A landscape with many valleys, sampled at points; each row gives a point and its height.
A ball rolls from a point to whichever of its 6 nearest points has the largest drop for the distance, and stops where none of them is lower. Distance is the straight distance between rows; heights are no part of it.
putu h=562: [ 24  -3  37  -4 -20   5   8   1 -11]
Dobod h=620: [-26 -17  -6  18  32  -3   2  36  -4]
tivud h=610: [ -1   8 -21 -12 -16 -16  15 -43  19]
beso h=738: [-35  -6   8  15  25 -10  15  41   9]
Rir h=93: [ -6 -19  -2  17  26   9  -1  23 -17]
Vidon h=290: [  6 -16  -3   3   2   9   1 -38  -2]
digi h=577: [ 12  37  16 -20 -24   0  -8   7   8]
siru h=521: [  5  18  -6 -12 -19 -15   5 -25  16]
rivor h=388: [-13 -24 -12  17  35  -2 -16  14  -7]
fadib h=248: [-16 -17 -34  -7  34   9 -29 -33   5]
Gab h=469: [ -1 -21   0  19  29  16  -8   5 -15]
Zetad h=446: [-23 -19 -15  15  33 -10 -13  25  -1]
zil h=404: [  1  -6 -23  -9   0   2   8 -53  13]
Vimel h=689: [ 13  23  30 -21 -29   7  -8  22   0]
tapus h=706: [-36  -4  12  16  25 -17  22  36  23]
zipos h=524: [-31 -18   1  17  29 -15   4  33  12]
Sumas h=467: [ 15 -11  12   2  -2   3   3 -26  -7]
Tilab h=258: [  8 -19 -10   7  14  13  -3 -30  -8]
pina h=255: [ -8 -27 -15   8  32   7 -20 -15  -4]
mulal h=578: [-19 -26 -20   0  39  -4 -34 -11   6]
Tepe h=131: [  4 -17 -16   4  20  19 -11 -38  -3]
Muv h=576: [-23 -29 -14  12  36 -14 -21  19   9]
Dil h=365: [ 23   0  40  -8 -25   5   2  13 -11]
Nat h=78: [ 17  15  10  -6 -18  -8   1 -26   7]
kima h=217: [-12 -28 -19   3  33   3 -22 -21  -1]
fefaf h=276: [ 17  12  18  -7 -19  -1   1 -21   6]
Dak h=67: [-23  -1   5  22  27  10  16  42 -11]
guvi h=95: [ -3  36 -60  -8 -25  -6   4  20  -7]
lupak h=425: [-29  -1   9  21  26  -5  17  48   2]
Nidi h=832: [ 22   5  27  -5 -18  -3   1  -8  -3]
fevas h=146: [ 21  21  27 -11 -29   0  -1   6   0]
Nise h=489: [ 22 -16  38  -4 -21  15  15  18 -19]
sadom h=382: [ 21  -9  23   3 -10  11   6 -11  -9]
Nokar h=712: [-37   7  11  18  21 -15  24  38  24]
pek h=564: [ 22  22  30 -13 -34   3  -7  17  -3]
rilu h=69: [-14 -16 -22   1  38   7 -26 -27  -4]
risa h=528: [ -1  26 -22 -15 -23 -23   9 -21  20]
lino h=373: [  1  38 -25 -11 -27 -12  -2   8  11]
gonu h=51: [ 25   0  43 -10 -32   4   4  25 -11]
zuvan h=585: [-17 -29 -20   6  32  -3 -28   9   7]
momas h=696: [  5   7   3  -6 -13  -7   7 -38  10]
vufel h=291: [ 16 -17  26   8   1  18  12   2 -22]
tezu h=235: [  6 -22  13  14   6  18  20  18 -25]
fekoz h=433: [  3  34  -4 -18 -28 -12  -5  -4  18]
gof h=361: [ -6  28 -38  -8 -27 -27   1  -2  17]
dela h=327: [  1 -24  -3  12  23  19 -11 -15 -14]
zupus h=443: [  1  33 -22 -12 -25 -21   5 -11  18]
dima h=204: [ -4 -11 -21  -4  15   7  -8 -49   4]
gagov h=479: [  4 -25  19  12   2  19  22  25 -26]
zegav h=381: [ 21 -13  37  -2 -21  18  19  25 -16]
tof h=307: [ -6  40 -40 -13 -28 -21   1   4   9]
volin h=510: [  3  44  -7 -16 -23  -1  -6  11   6]
nanel h=734: [  3   7 -10  -5 -14 -13   8 -41  15]
Rafil h=774: [ 15  20  27 -13 -30   0  -9   1   1]
runez h=371: [  8 -22   4   8  13  13  -3  -7 -19]
nema h=366: [  1  39 -42 -12 -31   1   5  13  -4]
mef h=408: [ 14  32  13 -13 -25  -7  -2  -6  11]
Gisi h=424: [ 17  -3  12  -9 -13   0   1 -27   1]
pel h=37: [-11 -16   3  18  18  24  17  41 -20]

Call two points neighbours if one is among the 6 nearest of the other. Go from one point of each pair to the other, from neighbour to neighbour, staying as low as possible. Name the highest point that can't be avoided.
pel and guvi -> fekoz
Nat and rilu -> sadom
pel and gonu -> zegav
rilu and pel -> runez

For each start below, name the point where the ball stops.
Muv -> pel
volin -> guvi
fekoz -> guvi
sadom -> pel
Gab -> pel
tivud -> rilu
zuvan -> rilu
